A landscape with many valleys, sampled at points; each row gives a point and its height.
From any point a ball takes the steepest step (drop divided by distance) to one of its 2 nearest points. It stops when none of these is lower. Distance is the straight distance between rows; heights are no part of it.
Q353 (h 14.9): [102  65 107 103 123  75 116 127 157 178  95  91 167 127 177 122 102 155
 168 177 143 104 180 160 125 102 107  91 154 146 157 133 127 112 110 111
  98 108 146 117 187 151 154]
Q759 (h 50.3): [ 78  73 115  75 165 150 155 128 104 138 113 180 147 169 154 143 108 150
 143 184 131 146 132  67 132  96 119  52 131 161 156 125 126  93 136 145
  94 138 148 153 174  96 134]
Q128 (h 41.8): [154 145 116 151 105  75 121 182 126 143 105  84 100  89 167 108 156 158
 136 141  48 151 156 173 112 105 118 124 150 114 127  96 143 160  87 143
 130 108 120 108 166 103 137]
Q999 (h 29.1): [159 148 146 159  88 124 135 104 153 147 160 103 142  95  95 128 125 121
 112  79 164 121 132 157 150 148 146 195 125 153 133 132 121 176 148 146
 148 145 135 115  84 156 104]
Q235 (h 32.4): [113 103 142  92 128 147 159 103 131 126 135 168 156 141 114 147  94 125
 128 134 177  97 117 107 130 105 123 115  87 170 136 130  77 100 132 115
 113 149 138 162 107 138 141]
Q922 (h 9.7): [104 108 131  97  85  74 148 129 158 199 135  80 159  77 163  98 106 170
 167 148 108  93 180 161 130  85 112 138 131 184 119 133  92 154  81 143
 100 141 159 123 142 122 133]
Q281 (h 43.5): [109  75 141 123 126 120 133 115 181 195 147 118 186 154  95 146 126 118
 149 138 199 126 175  97 153  87 125 122 123 143 145 155 101 119  88 162
  98 148 189 120 179 135 127]
Q578 (h 52.2): [ 58  88 117  47 168 126 160 136  86 125 109 204 135 157 165 138  92 163
 136 191  99 155 122  59 118  95 113  58 121 171 147 100 121  78 131 119
  85 138 146 190 144  83 153]
Q445 (h 19.0): [ 71  44 102 100 155  88 124 131 143 179 110 126 161 160 151 132 106 155
 161 190 150 122 172 124 137 104 107  57 159 164 162 136 135  88 121 119
  90 126 164 137 202 125 149]
Q956 (h 26.5): [149 138 151 146 100 116 159  81 178 170 169 124 177 116 102 134 118 104
 138  86 173 108 127 126 157 138 165 204 120 166 144 135 117 163 132 157
 123 156 164 132  77 151 103]
Q241 (h 47.4): [181 151  83 130 109 125 140  88  96 125 114 147 124 117 112 117 135 118
 120  67 105 159  74 146 151 188 161 155 187 122 166 128 178 154 188 146
 134 107  73 128 105 119  84]
Q160 (h 46.8): [136 162 162 202  96 207 106 116 165 134 172  90 153 159  99 141 110  68
  98 130 183 137 152 120 106 115 111 176 101  59 108 130 101 131 123 150
 140 128 150  94 150 176 100]
Q93 (h 43.1): [139  95 135  88 141  86 159 137 123 114 112 173 117  64  99 126 149 161
 126  92 104 111 122 107 176 162 167 142 129 212 124 151 142 151 121 144
 125 144 126 141  56 102 158]
Q19 (h 41.0): [111  86 122 130 101 105 118 111 173 177 138  87 171 146 116 142 112 127
 151 138 180 104 176 142 133  88 103 122 119 139 141 158  89 111  97 134
 106 127 175 119 175 161 139]
Q502 (h 14.7): [127 145 128  80 144 180 180 109  85  90 142 201 144 156 144 129 114 102
 129 116 142 142  74  80 131 142 124 109 120 163 136  92 141 111 196 106
 100 141  94 192 104 128  96]
Q149 (h 9.6): [136 128  84  89  91 100  94 149 114 150  61 103 128 120 205 105  77 147
 151 167  94 125 120 193 100 167 114 103 153 103 163  97 161 123 197  85
 115  92  80 141 173 157 145]
Q803 (h 19.4): [135 161 163 113 124 163 165  93 122 110 185 181 150 126 111 134 112  86
 123 101 155 129  94 100 131 129 136 160  99 159 117 114 130 128 160 123
 123 161 130 162  57 143  85]
Q381 (h 41.1): [151 139 104 120  92  60  97 173 107 106  79 100  90  85 137 103 130 167
 137  96  59  93 115 213 108 168 120 136 131 141 123 138 117 137 157  87
 160 112  71 120  98 149 157]
Q282 (h 17.7): [146 189 137 119  38 171 152 110 107 153 190 117 136  93 158 108 100 118
 124 115 123 146 121 137  99 111 119 194 124 129 127 110 115 169 155 139
 109 149 129 128  90 136  72]
Q577 (h 25.8): [154 156 134 129  90 127 141 143 117 149 137 105 110  77 152 106 151 154
 123 121  87 138 148 128 132 111 136 155 150 133 121 111 138 181  97 175
 117 134 146 101 138  98 123]
Q300 (h 18.6): [145 119 109 141  99 109 129  92 148 163 121  95 169 143 111 135 122 111
 132  97 171 118 125 163 142 132 132 146 147 136 159 149 126 141 153 153
 130 120 125 109 143 159 109]
Q950 (h 50.5): [165 150  83 112  69 108 117 128 107 127 106 115 108 117 139 100 118 131
 129  98 109 137 108 172 112 150 121 145 142 124 148 121 127 141 188 123
 139 116  74 127 113 145 100]
Q548 (h 56.2): [ 85  85 125  45 129  68 161 149 109 115  96 141 139  98 148 145  86 184
 153 128 124  93 131 125 126 124 126 108  86 214 134 128 101 100 116 110
 103 149 134 170  92 103 164]
Q977 (h 29.0): [ 93 112 123  50 125 139 187 103  91 132 133 165 165 147 161 132  75 131
 154 154 149 127 117  97 114 116 103  96 113 207 156 111 108 112 165 115
  70 139 122 185 131 121 121]
Q910 (h 57.2): [ 83 135 162 100 119 120 110 182 149 150 113 103 150 152 187 135  69 163
 150 229 111 120 177 140  66  66  95  90 105  95 118  86  79  99  77  89
  83 135 140 160 177 134 167]
Q671 (h 34.7): [146 153 115 134  43 108 115 109 134 178 138  70 142 104 137 103 108 135
 130 103 138 120 138 195  99 130 121 182 129 132 138 141  87 158 162 137
 128 128 128 105 109 169 105]
Q304 (h 20.7): [127 144 133 112  90 143 115 152 104 118 128 110 124 135 165 120 109 132
 135 147 118 116 129 156  88  93  98 121 103 107 111 120  95 127 135 105
 124 131 111 133 136 145 133]
Q856 (h 30.7): [ 83 115 148  56 112 129 179 100 104 114 142 164 160 126 141 144  71 132
 142 129 184  95 113 106 115 104 112 113  86 208 137 129  67 100 145 102
  75 157 129 187  95 125 144]
Q750 (h 46.0): [143 148 154 178 166 133 104 139 152 103 133 113  88  99  83 127 175 113
 111 116 121 122 138 106 139 137 152 156 127  74  73 164 138 146  68 156
 171 122 164  71 103 106 174]
Q897 (h 33.8): [157 176 140 103  98 115 159 163  71 108 133 119  87  54 149  87 147 165
 135 105  58 131 109 138 129 135 138 153 140 172 109 121 133 163 118 137
 112 127 121 128  93  85 147]
Q920 (h 29.2): [145 144 142 119 135 125 157 155 123 125 152 129  92  79 150 101 167 163
 122 141  58 154 149  94 146  83 142 135 132 138 109 110 151 138  62 170
 114 139 158 116 141  77 131]
Q858 (h 31.7): [167 184 122 145 110 194 138 116 100 110 158 149 114 129 134 115 133  85
 103  94 132 169  97 115 129 145 135 166 135  96 128 106 170 153 177 127
 140 133  97 145 102 134  71]
Q668 (h 32.5): [134 109 137 172 172 156 129 105 173 123 156 154 137 173  83 154 151  85
 108  92 176 123 118  90 159 148 139 139 125 102 143 132 165 119 118 142
 149 139 159 116 126 137  98]
Q589 (h 67.7): [148  94  85 152 193 156 123  88 140 136 120 144 146 215  98 188 149 107
 139 102 163 161  79  91 148 178 161  99 201 103 185 126 201 139 171 163
 142 109 106 129 185 132  71]
Q393 (h 54.5): [ 98 204 164 126 141 115 119 197  93  85 108 117  84 101 184  97 124 164
 123 181  32 155 132 168  70  95 117 101  96 107  89  90 107 112  95  88
 122 119  90 158 142  86 173]
Q16 (h 34.2): [144 136 129 174 142 156 115 100 167 126 141 124 158 180  94 162 138  82
 115  97 196 110 100 137 145 158 138 153 120 110 129 145 107 127 156 126
 161 121 107 113 109 188 118]
Q757 (h 26.3): [121 136 152 130 127 167 156  81 164 165 189 161 179 162 111 157 110  84
 153 117 206 120 121  92 146 118 128 150 126 145 148 130 107 131 129 138
 123 160 156 148 119 146  99]
Q559 (h 35.0): [137 102 135 128 160 133 145 113 141 118 130 159 139 146  93 144 131 125
 127 105 175 103 119 108 151 122 141 121 104 132 130 148 108 104 138 137
 137 147 137 140 110 143 136]
Q934 (h 54.2): [ 82 149 155 124 160 110 106 191 139 135 104 121 112 154 173 142  96 162
 133 214  81 143 169 135  79  52  97  67 104  67 106  90  87  72  72  87
 111 122 123 172 177  99 181]
Q521 (h 14.8): [142  83 102 137 114  76 121 105 169 177 116  87 158 114 108 132 140 136
 129  88 166 105 150 158 158 141 147 161 144 169 139 166 119 153 121 156
 135 129 154 101 130 145 141]
Q182 (h 25.9): [147 151 138 224 141 164  84 130 145 111 137  77 117 155  81 134 153  97
  90  86 162 128 119 150 125 163 116 174 112  44  93 151 118 136 125 142
 173  87 129  77 139 162 126]
Q730 (h 41.9): [167 111 135 160 164  76 131 164 142 117 119 107  78  74 106 111 208 163
 123 110  86 153 134 114 183 152 167 134 151 128 113 150 189 157  51 178
 147 120 145  81 125  95 175]
Q215 (h 69.2): [102  92 159 119 201 124 142 118 156 103 150 180 107 116  60 150 149 128
 114 132 156 121 137  49 186 118 168 126 103 129 118 156 154 104  62 147
 152 162 184 133  81  91 141]
Q531 (h 21.5): [119 147 140 120  95 128 105 151 142 173 129  79 150 122 183 117 102 128
 162 187 105 133 175 162  66  72  87 111 133 111 139 112 114 144 103 116
 105 117 144 131 187 150 122]
Q18 (h 49.7): [109 110 111 121 153  93 128 183 119 129  85 134 103 132 167 121 147 165
 141 169  60 142 154 110 135 100 130  77 151 138 130 108 147 116 105 124
 117 119 125 136 174  99 147]
Q232 (h 52.3): [161 140  70 142  57 100  99 103 123 138  89  86 113 133 132 120 125 132
 128 109 124 149 120 200 106 167 133 151 170  98 150 150 158 138 182 115
 145 101  78 116 148 164  96]
Q112 (h 42.8): [164 114 118 137 148 105 139 108 150 133 124 151 137 119  94 141 141 121
 116  67 133 125 105 128 183 176 160 157 143 164 144 142 165 165 141 147
 146 141 122 122  76 126 112]
Q52 (h 62.7): [124  60  85 131 177 109 137 105 147 148  97 149 159 192 103 157 153 137
 127 125 166 118 110 108 175 133 151  69 161 156 167 141 156 109 151 134
 125 124 132 133 185 123 138]
Q462 (h 13.0): [148 168 116 177  52 151  76 115 129 134 138  69 130 156 129 121 102 100
 119 130 157 141 136 191  71 127 102 162 111  68 120 132  86 133 156 105
 124 119  92  95 131 204 107]
Q277 (h 60.6): [118  77  81 117 151 119 120  92 124 143  91 145 156 182 130 149 117 123
 155 143 154 119 112 136 151 160 129  69 144 161 178 136 145  92 180 107
 122 107 113 143 168 128 123]
Q766 (h 55.0): [ 96 128 168 159 219 134 107 111 158  75 129 162  92 126  42 142 145  96
 103 135 177 110 134  76 138 148 157 130  92  79  85 179 116 102  85 130
 171 127 172  95  86 103 167]
Q711 (h 16.7): [142 162 125 196 101 162  84 134 105 104 128  86 109 155 125 119 135  97
  98 121 143 122 125 163  87 129  98 142 108  58 107 135  94 119 155 107
 161  92  93  82 138 181 117]
Q313 (h 10.1): [124  85 118 112  88  70 126 104 164 186 134  81 170 104 113 115 125 148
 153 120 164  85 158 181 133 113 124 155 124 182 125 175  73 135 122 140
 121 140 148 113 120 163 143]
Q78 (h 59.3): [ 88 131 153  83 115  95 130 160 136 151 136 108 140 138 160 126  97 166
 152 204 107 121 177 124  91  58 104 100 101 137 109 104  68  90  64 100
  99 161 154 152 152 111 179]
Q938 (h 38.2): [137 170 128 146  94  93 103 172  84 102 109  81  87  91 135 100 119 166
 125 104  73 104 114 209  74 147 112 149 108 119 103 131  94 129 148  72
 152 102  64 127  76 157 168]
Q995 (h 36.1): [135 172 138 109  96  82 143 189  80 116 112 105  81  58 161  94 139 178
 142 122  15 135 120 173 106 138 125 126 133 166 118  91 132 157 117 121
 124 136 101 136 106  85 154]
Q815 (h 35.7): [149 152 147 132 122 158 149 117 123 111 186 155  92  71 123  98 146 120
 116 105  82 155 118 103 142 152 153 176 143 146 120 116 187 182  95 160
 127 149 159 116  68  81  85]
Q513 (h 58.2): [107  83 129  68 158  76 146 136  94  86  71 166 116 102 130 155 111 170
 128 112 118 111  98 115 141 132 127  95  87 196 124 143 106  97 141 103
 112 143 101 160  89 103 157]
Q786 (h 25.6): [ 76 124 124  65  96 140 127 142 105 146 118 131 163 157 199 122  66 129
 150 204 123 120 145 137  74 103  86  90 124 149 151  95 105 110 155  88
  73 138 132 165 154 130 141]
Q976 (h 23.9): [128 139 149 117  92 144 154  80 170 172 193 116 184 134 123 131  91  98
 141 119 192 104 134 124 124 114 124 179 110 163 130 133  79 150 129 150
 115 155 161 139 100 161 102]
Q485 (h 46.2): [113  95 121 108 148  73 123 168 127 125  90 127 121 120 141 133 139 170
 124 161  92 111 150 128 141  80 118  97 111 140 109 127 108 104  81 121
 124 130 139 141 138 105 166]
Q42 (h 60.2): [117 109 129  95 120  89 141 148 103  96  98 133 113 105 136 123 117 155
 116 112 126 103 117 148 114 130 117 109  93 164 118 128  96 110 145  92
 135 122  98 142  90 129 155]
Q678 (h 50.1): [151  97  85 144 142  80 115 159 126 157  86  96 106 109 137 125 184 164
 137 131  72 146 148 123 164 114 151 112 180 131 140 120 172 153  76 167
 130 116 136  93 187 101 142]
Q656 (h 52.4): [137 102  97 111 129 107 135 152 116 151 105 117 110 110 176 111 142 167
 143 155  51 159 150 119 141 107 144  95 170 150 137 100 152 143 104 169
 111 113 135 116 183  85 130]
Q787 (h 25.2): [134 151 114 109  69 133 138 142 105 162 140  99 127  95 179 106 120 137
 134 139  66 148 142 127  94  90 119 149 153 128 132 110 146 165 116 164
 107 127 132 127 154 113 111]
Q880 (h 46.3): [144 104 126 156 152  65 119 171 141 132 101  99  97  94 104 125 179 162
 132 118  84 146 158 129 170 105 155 120 150 121 116 136 156 137  64 166
 139 130 147  86 157  98 178]
Q157 (h 48.1): [103  80 134 113 150 170 148 131 131 153 136 168 153 177 119 141 128 133
 129 177 145 147 141  53 128  80 124  77 133 135 147 130 131 106 118 157
  95 144 164 140 182 106 131]
Q634 (h 51.0): [129 149 143 153 126 184 115 142 110  93 141 138 116 148 130 129 145 115
 106 153 137 129 137 101 109  87 117 118 109  77  93 124 111 108 125 116
 146 128 127 116 140 133 128]
Q494 (h 66.5): [101 109 138 131 202 138 133 117 159 113 164 169 107 126  78 132 165 112
 106 124 122 147 142  49 184 132 160 127 133 111 121 135 184 137  65 151
 141 159 210 115 120  83 132]
Q612 (h 44.1): [154 120  86 122 133  67 101 171  91 100  59 117  74  94 141 115 149 171
 123 109  64 113 104 184 130 172 121  99 147 124 133 116 151 111 163  85
 167  86  59 128 115 141 147]
Q609 (h 50.2): [103 160 147 152 153  86  88 195 145 138 100 106 106 130 149 119 149 151
 122 198  77 157 185 159 102  56 122  79 117  62  93  99 104  87  64 100
 128 101 120 141 188 102 181]
Q245 (h 23.2): [109 149 136 103  74 149 133 157 106 150 139  99 133 124 187 110 111 125
 138 159  89 140 147 132  77  68 102 106 132 119 140  87 111 142 122 132
 114 136 121 140 158 118 106]
Q243 (h 60.0): [107 146 160 126 171 204 160 114 114  89 178 210 113 146 116 124 135  82
 105 139 129 153 108  53 145 119 133 126 119 122 118  98 160 130 122 119
 125 157 152 169  90  87  87]
Q546 (h 24.3): [137 140 100 150 108 146 115  75 131 147 125 106 165 201 118 173 116  75
 149 119 200 147 102 169 128 157 119 132 155 104 180 138 120 106 181 110
 133 121  74 112 157 183 103]
Q799 (h 49.1): [160 156  73 108  88 122 144 109  89 117 105 152 122 122 150 105 117 119
 130  78  97 159  80 153 123 179 147 136 159 143 146 124 151 129 208 117
 129 107  66 150 110 124 100]
Q216 (h 54.4): [158 110  53 156  96 108  67 114 124 125  72  92 110 165 135 128 117 118
 128 123 132 147 120 191 114 174 118 118 158  85 168 141 152 116 190  98
 158  92  73 108 166 178 109]
Q471 (h 51.4): [129 180 133 136 158  91 123 198  80  83  90 127  63  96 167 106 165 171
 117 154  21 160 126 159 100 127 133  90 123 119  95 101 139 113  94 104
 139 100  82 147 150  72 171]
Q615 (h 23.1): [ 83  89 129  95 134 128 122 150 131 153 106 133 158 161 184 129  92 144
 151 211 128 133 166 123 104  95  98  64 134 138 145 111 126  90 124  98
  93 119 150 154 179 126 158]
Q111 (h 21.7): [142 126 113 153 105 139 117  74 164 176 140 105 185 178 110 168 118  80
 145 124 215 131 122 159 140 149 117 144 150 130 167 157 110 115 148 132
 119 118 119 117 152 181  97]
Q61 (h 21.8): [130 176 167 105 127 177 160 107 102  80 168 177 131 117 124 135 100 102
 111  98 167 113  85 104 111 130 120 163  71 138 101 126  95 118 172  95
 125 142  96 175  52 143 109]
Q423 (h 58.5): [135  66  58 143 154  93  88  96 143 127  65 131 141 204 118 147 134 123
 147 138 167 125 100 164 149 186 126  65 174 127 179 151 161  96 195  93
 135  92  84 136 192 157 124]
Q686 (h 47.6): [142 147 119 136 150  68  99 191  91  80  59 124  46  93 140 105 178 169
 127 123  31 128  99 177 119 158 133  87 132 110  98 117 149 114 131  98
 157  97  62 121 126  97 172]
Q267 (h 12.3): [106 127 139  69 142 152 179 132  74  61 112 205 133 146 147 134 105 142
 120 134 137 121  80  90 118 124 101 104  89 171 117 108 102  86 174  97
 110 131  97 196  91 113 125]
Q698 (h 23.6): [135 100 135 183 163 119 114 121 200 157 156  90 151 118  63 155 158 111
 118  71 165 134 151 106 165 159 140 177 141 114 140 150 163 161  80 182
 157 141 206  86 135 130 111]
Q869 (h 32.7): [164 133 143 137 138 126 152 143 121 126 163 137  83  65 130 114 166 143
 129 110  69 156 133  90 163 138 163 158 153 145 108 124 182 162  65 182
 120 137 169  90  98  78 136]
Q314 (h 26.7): [147 136 101 159 100 161 104 101 115 121 127 115 127 195 120 143 127  90
 121 121 166 143 109 155 109 153 125 133 127  86 154 124 130 123 188 121
 143 114  74 112 141 178 106]
Q753 (h 53.4): [140 149 149 166 159 181 118 123  96  76 126 158 109 155 110 133 149 103
  98 125 153 132 100 127 126 134 120 128  98  85  88 135 113 114 161 107
 153 112  99 119 113 139 126]
Q443 (h 15.0): [119 122 110  70 154 126 155 145  59  64  89 182 122 135 148 128 112 140
 125 118 104 138  67 109 117 154 118  77 122 170 136 102 132  97 190  93
 103 118  78 174  95 105 122]
Q82 (h 46.1): [157 108 143 115 114  86 138 140 140 127 120 123 120  82  96 135 141 167
 125  85 126  91 132 155 155 153 161 156 110 194 112 165 110 153 119 137
 140 143 126 116  52 120 161]
Q122 (h 33.7): [157 175 128 129 116 186 158 120 105 108 174 161 106  98 154 104 133 106
  97  93  86 171 104 105 135 148 139 168 146 125 125  89 186 173 133 151
 108 141 131 145 104 110  75]
Q973 (h 19.2): [138 126 144 164 143 140 137 105 183 149 155 124 140 108  95 134 138 102
 122  80 135 130 135  94 166 141 149 175 139 134 134 128 177 166  87 169
 145 142 185 107 111 106  90]
Q587 (h 58.3): [103 143 166 130 200 182 144 105 113  53 169 211  89 137 102 130 149  68
 113 139 146 138 103  56 141 148 133 138 106 103  85 132 147 115 117 111
 151 139 144 146  77  88  97]
Q942 (h 38.6): [116 104 125 135  78 135  99 103 157 165 139  79 168 159 135 128 103 110
 143 150 185 113 154 177  98  98  96 121 122 132 148 144  80 116 134 106
 111 128 141 102 152 185 128]
Q843 (h 40.7): [ 96 131 154 191 194 187 103 111 183 110 172 142 150 187  64 161 137  71
 103 122 192 107 141  80 144 147 127 139 101  53 101 146 118  97  99 132
 177 125 168 102 136 147 119]
Q256 (h 40.3): [158 117 130 121 157 112 165 110 119  99 129 176 126  83 104 135 145 128
 123  72 110 123  93 103 188 171 167 150 144 194 129 136 159 157 140 137
 128 131 118 145  49 111 103]
Q132 (h 36.3): [108 106 133 180 182 181 115 111 130 114 141 144 136 195  91 158 140  92
 104 126 189 136 120  99 135 131 127 115 116  75 125 144 134  99 127 136
 145 125 140 118 152 150 128]
Q542 (h 50.4): [118 140 157 160 205 125 106 132 143  81 114 137  97 112  74 129 169 122
 116 148 131 118 134  89 142 119 157 130 103  54  61 169 122 106  59 139
 169 113 161  78 116 108 174]
Q570 (h 61.5): [108 123 144 126 190 191 150 112 140 103 171 205 122 159 104 129 141  90
 113 143 130 161 114  42 158 116 148 120 143 104 130 103 181 131 110 156
 136 156 181 148 140  94  89]
Q885 (h 27.3): [ 91 116 116  78 109 149 143 123  96 131 123 155 158 148 172 126  88 125
 140 161 133 139 118 123  92 120 103  80 116 154 143  99 118 108 177  96
  89 134 117 171 138 119 108]
Q629 (h 13.7): [116 114  99  51 133 118 161 135  76 105 101 165 128 121 164 116  96 150
 138 125  75 148  92 117 137 148 118  81 139 191 146 108 133 116 188 118
  93 119  97 172 133  94 115]
Q466 (h 38.8): [137 147 102 118 121  60 135 179 108 137  96  96  98  70 174 100 147 182
 143 131  20 141 135 169 130 131 140 100 154 171 127  95 138 149  82 130
 117 126 116 117 145  77 153]
Q133 (h 63.8): [ 93 123 147 150 221 180 120 112 152  91 161 181 100 167  83 134 166  76
 105 148 140 152 120  51 159 138 138 120 127  76 112 139 184 110  86 151
 161 151 190 123 130  79 115]
Q437 (h 42.7): [105  79 133 109 162  98 125 147 124 115  95 145 130 139 111 145 126 168
 125 152 144 107 145 100 135 100 124  79 100 140 129 151  98  90  99 111
 133 132 136 151 122 122 162]
Q935 (h 21.6): [119 151 162 119  80 181 163  97 160 166 197 118 172 123 132 131  96  97
 122 135 162 131 154  92 122  85 127 169 127 145 128 115 105 166 108 164
 104 159 185 134 129 123  90]
Q203 (h 22.7): [148 136 142 155 111 170 143 116 152 152 152 107 130  97 125 122 141 118
 110 120 118 146 155 107 126 117 140 171 145 112 127 116 161 174  91 174
 125 137 170 104 141 108  96]
Q912 (h 36.7): [124 138 129 131  58 138 114  93 146 164 149  80 164 136 138 119  98 106
 133 125 164 122 144 182  92 115  97 163 113 138 128 138  64 136 158 128
 107 136 122 119 119 176 117]
Q230 (h 58.8): [114 131 160 152 209 119 100 108 149  74 135 162  76  99  48 137 166 109
 111 119 146 115 124  90 147 182 167 150  98 115  75 188 121 134  91 119
 171 134 147  89  43 109 166]
Q517 (h 27.7): [140 146 168 120 134 133 145 150  99  86 131 145 102  80 122 118 137 143
 114 125 116 116 115 109 129 110 139 140 101 128  96 135 108 127 123 127
 139 145 127 124  79 124 150]
Q48 (h 11.2): [104 117  91  57 124  81 139 142  77 127  73 134 131 109 205  97  79 164
 166 143  65 131 120 149 120 174 106  78 154 180 157  93 160 120 174 106
  91 115 104 169 150  99 135]
Q453 (h 36.8): [153 138 166 136 172 107 120 147 141 116 147 132  65  51  96 107 183 146
 128 115  88 148 128  96 155 158 175 153 137 140  92 161 191 154  51 161
 148 133 158  82  77  85 170]
Q27 (h 11.9): [121 121  94  85 112 114 107 151  94 136  83 129 126 125 189 106  84 147
 146 151  82 117 124 160 101 146 106  90 146 131 147  96 149 120 171  95
 101 120  83 158 160 130 120]
Q357 (h 10.8): [122  88  88 113 111  67 112 126 149 187  88  70 151 108 170 122  98 149
 162 151 121 110 172 200 132 146 106 116 166 140 160 153 162 125 130 111
 118 100 130 120 196 151 150]
Q930 (h 16.1): [136 145 119 155  65 141  71 137 131 150 127  66 123 142 165 118  95 118
 123 151 127 128 160 187  65 118  89 126 122  75 131 121 103 132 133 115
 126 107 110  99 170 184 112]
Q497 (h 16.8): [132 138 120 108 142 167 175  99 113 116 153 182 144 143 133 130 127  97
 122 102 144 139  90  89 145 143 134 136 136 146 134  99 154 141 153 126
 108 145 112 165 100 126  80]
Q367 (h 32.0): [156 152 139 151  83 128 112 119 129 141 145  88 122 101 117 119 144 146
 120 101 136 105 132 183 121 126 129 171 123 120 111 147  86 160 129 149
 148 128 118 100  91 163 128]
Q943 (h 54.3): [ 76 100 132  41 139 103 168 146  97 121 105 168 132 110 159 134  87 173
 144 151  96 120 129  83 125 100 123  88 116 186 132 109 102  90 110 116
  74 154 140 172 116  85 149]
Q12 (h 21.1): [144 131 114 199 121 145  89 131 155 123 113  77 119 161 104 141 139 117
 107 109 151 126 136 156 128 127 106 133 125  58 122 140 112 121 135 147
 153  96 125  84 167 171 116]
Q190 (h 24.5): [107 148 170 103 139 148 153 129 111  79 151 167 122 114 112 143 116 122
 113 127 160 107 112  89 123 109 133 147  75 131  86 126 100 120 127 104
 133 134 123 164  63 119 136]
Q601 (h 29.4): [160 161 111 153  99 166 115 114 110  98 132 140 122 158 117 131 135  97
 116  84 150 146  78 137 131 167 139 154 138  87 130 132 147 128 206 116
 161 120  72 137 106 159  95]
Q571 (h 29.3): [110 120 157 155 160 179 142  91 175 146 188 155 168 176  77 147 124  74
 122 110 183 125 137  75 147 122 126 146 121 119 128 135 138 122  87 135
 144 159 184 141 112 136  97]
Q183 (h 38.7): [128  78 125 137 168  96 125 128 152 134 101 137 145 150  79 140 149 143
 130 120 166 111 150 108 154 100 141 117 103 137 125 152 106 109  92 133
 139 132 147 114 128 133 160]
Q308 (h 19.6): [125 167 147 103  51 180 163 112 110 176 179 111 167 105 174 112  90  99
 126 155 145 134 137 119  92  80 107 161 122 147 134 105  91 166 131 147
  91 159 143 135 128 128  92]
Q765 (h 45.3): [160 135 110 150 134 129 145 103 125 104 117 149 116 124 110 139 163 112
 108  69 116 137  79 118 180 182 168 150 164 124 131 124 175 154 163 147
 150 126 100 124 104 119  83]
Q319 (h 28.4): [157  68 123 169 148  82 111 113 186 159 110  97 151 126  64 142 160 131
 128  68 175 107 150 121 176 141 153 160 136 126 140 158 135 143  88 165
 145 134 186  87 137 131 147]
Q83 (h 56.4): [141  86  54 155 134 126  65 111 124 126  76 112 132 189 142 148 122 114
 148 158 145 140 113 175 120 171 129  80 183  90 198 133 176 107 196  98
 138  79  81 122 198 166 121]
Q389 (h 5.6): [142 126 135 118  69  71 139 125 144 178 157  67 153  74 131  98 117 172
 148 121 133  78 173 164 119  98 124 179 125 183 119 146  67 164 106 158
 118 142 162 101 115 139 142]
Q963 (h 38.1): [149 125 125 105 132 140 180 109 115 125 161 171 127  83 127 110 138 127
 117  99 101 128 101  91 171 145 156 150 150 186 131 107 166 169 125 152
 113 147 150 138  89  90 103]
Q528 (h 17.9): [118 189 139 124  71 163 116 136  89 105 155 122 118 134 145 108 105 113
 112 128 129 118 109 166  72 119  97 145  98  92 108 121  78 124 167  92
 133 120  78 141  94 163 116]
Q538 (h 30.3): [153 148 122 207 141 150  93 110 143 112 127 115 130 166  85 152 161  83
  98  67 166 127 107 135 148 180 140 165 129  57 115 144 130 123 170 135
 184 109 104  93 111 178 117]
Q953 (h 44.3): [127 142 174 199 149 187 118  98 180 132 182 114 154 176  80 166 137  66
 112 108 196 123 132 101 138 146 103 177 107  70 122 140 116 131 119 147
 167 135 158 110 131 172 101]
Q328 (h 55.8): [133 159 168 141 194 176 124 123 107  48 137 193  83 116  93 131 156  99
  99 124 147 125  93 100 126 156 140 135 100  95  84 149 141 111 142 110
 168 115 113 124  78 110 131]
Q248 (h 34.8): [147 166 135 152  71 119  99 133 101 116 132  83 105  96 123 106 136 148
 121  93 113  88 130 195  97 135 110 177 110 111 102 142  68 136 164 111
 149 112  89 106  77 175 150]
Q742 (h 30.9): [140 181 164 117 136 130 146 164  96  86 131 142  71  71 135 104 162 159
 124 136  75 132 117 122 113 130 143 146 121 136  83 127 117 144  97 129
 136 132 105 120  85  87 161]
Q821 (h 65.4): [130  73  91 146 199 139 128  88 158 150 126 142 177 207  80 183 164 113
 145 108 177 123  94  78 186 157 168  79 181 122 192 137 189 125 158 154
 142 118 130 124 199 117 108]
Q603 (h 45.8): [133 138 115 159 147  80  93 189 143 144  93  87  94 118 151 111 168 159
 134 165  67 146 179 164 113  82 132  93 136  86 105 111 130 118  70 118
 138 106 129 118 187 106 164]
Q900 (h 45.9): [110  89 139 104 141 142 144 117 145 166 154 145 161 158 121 140 119 131
 141 151 180 113 156  86 149  86 122  98 111 142 136 138 122 115  98 138
  98 140 172 145 172 121 121]
Q867 (h 15.8): [131 197 155 110  36 159 142 128  86 122 167 104 128  98 147  94 108 132
 123 105 121 128 109 150  82 118 102 167  99 132 124 116  88 143 171 109
 118 152 102 139  92 145 106]
Q260 (h 18.9): [134 144 132 136  69 136  76 157 157 171 103  60 143 133 179 125  94 134
 146 187 119 117 169 199  66  97  89 108 136  70 145  98 115 129 118  93
 112 104 123 114 195 180 144]
Q84 (h 41.5): [127 153 184 162 178 106 102 124 161 102 141 137  63  73  66 118 181 127
 117 115 116 120 130  97 151 163 156 163 123 124  75 182 142 138  55 148
 162 125 160  69  57  88 172]
Q444 (h 69.8): [137 114 106 169 183 180 109 118 126 121 123 146 130 201  90 176 149 111
 117 123 151 156  97  90 146 139 146  95 163  97 158 117 179 125 160 145
 139 115 116 127 191 121  87]
Q8 (h 6.9): [133 105  79 101  98  99  94 119 142 165  72  79 157 121 184 120  79 135
 156 161 141 107 141 205 106 174 114 112 151 116 175 128 154 121 180  82
 121 100  96 126 173 159 155]
Q716 (h 48.9): [128 160 164 164 105 190 113 136 138 123 161 100 126 157 121 117 118 100
 105 147 154 124 152 128  98  91  86 139  97  67  97 134  86 115 113 130
 138 129 134 102 149 160 124]

Where does a ball stop that starts at each point below?
Q513 | Q367
Q78 | Q267
Q910 | Q267

Call two points neighbours if one is among the 2 nearest of the other. Go from one point of each pair to the other, from neighbour to neighbour, staying as low as possible. Name the highest point that can't be avoided.
Q867 and Q389 | Q319
Q8 and Q462 | Q656
Q976 and Q973 | Q577
Q8 and Q267 | Q443
Q48 and Q8 | Q27
Q867 and Q462 | Q245
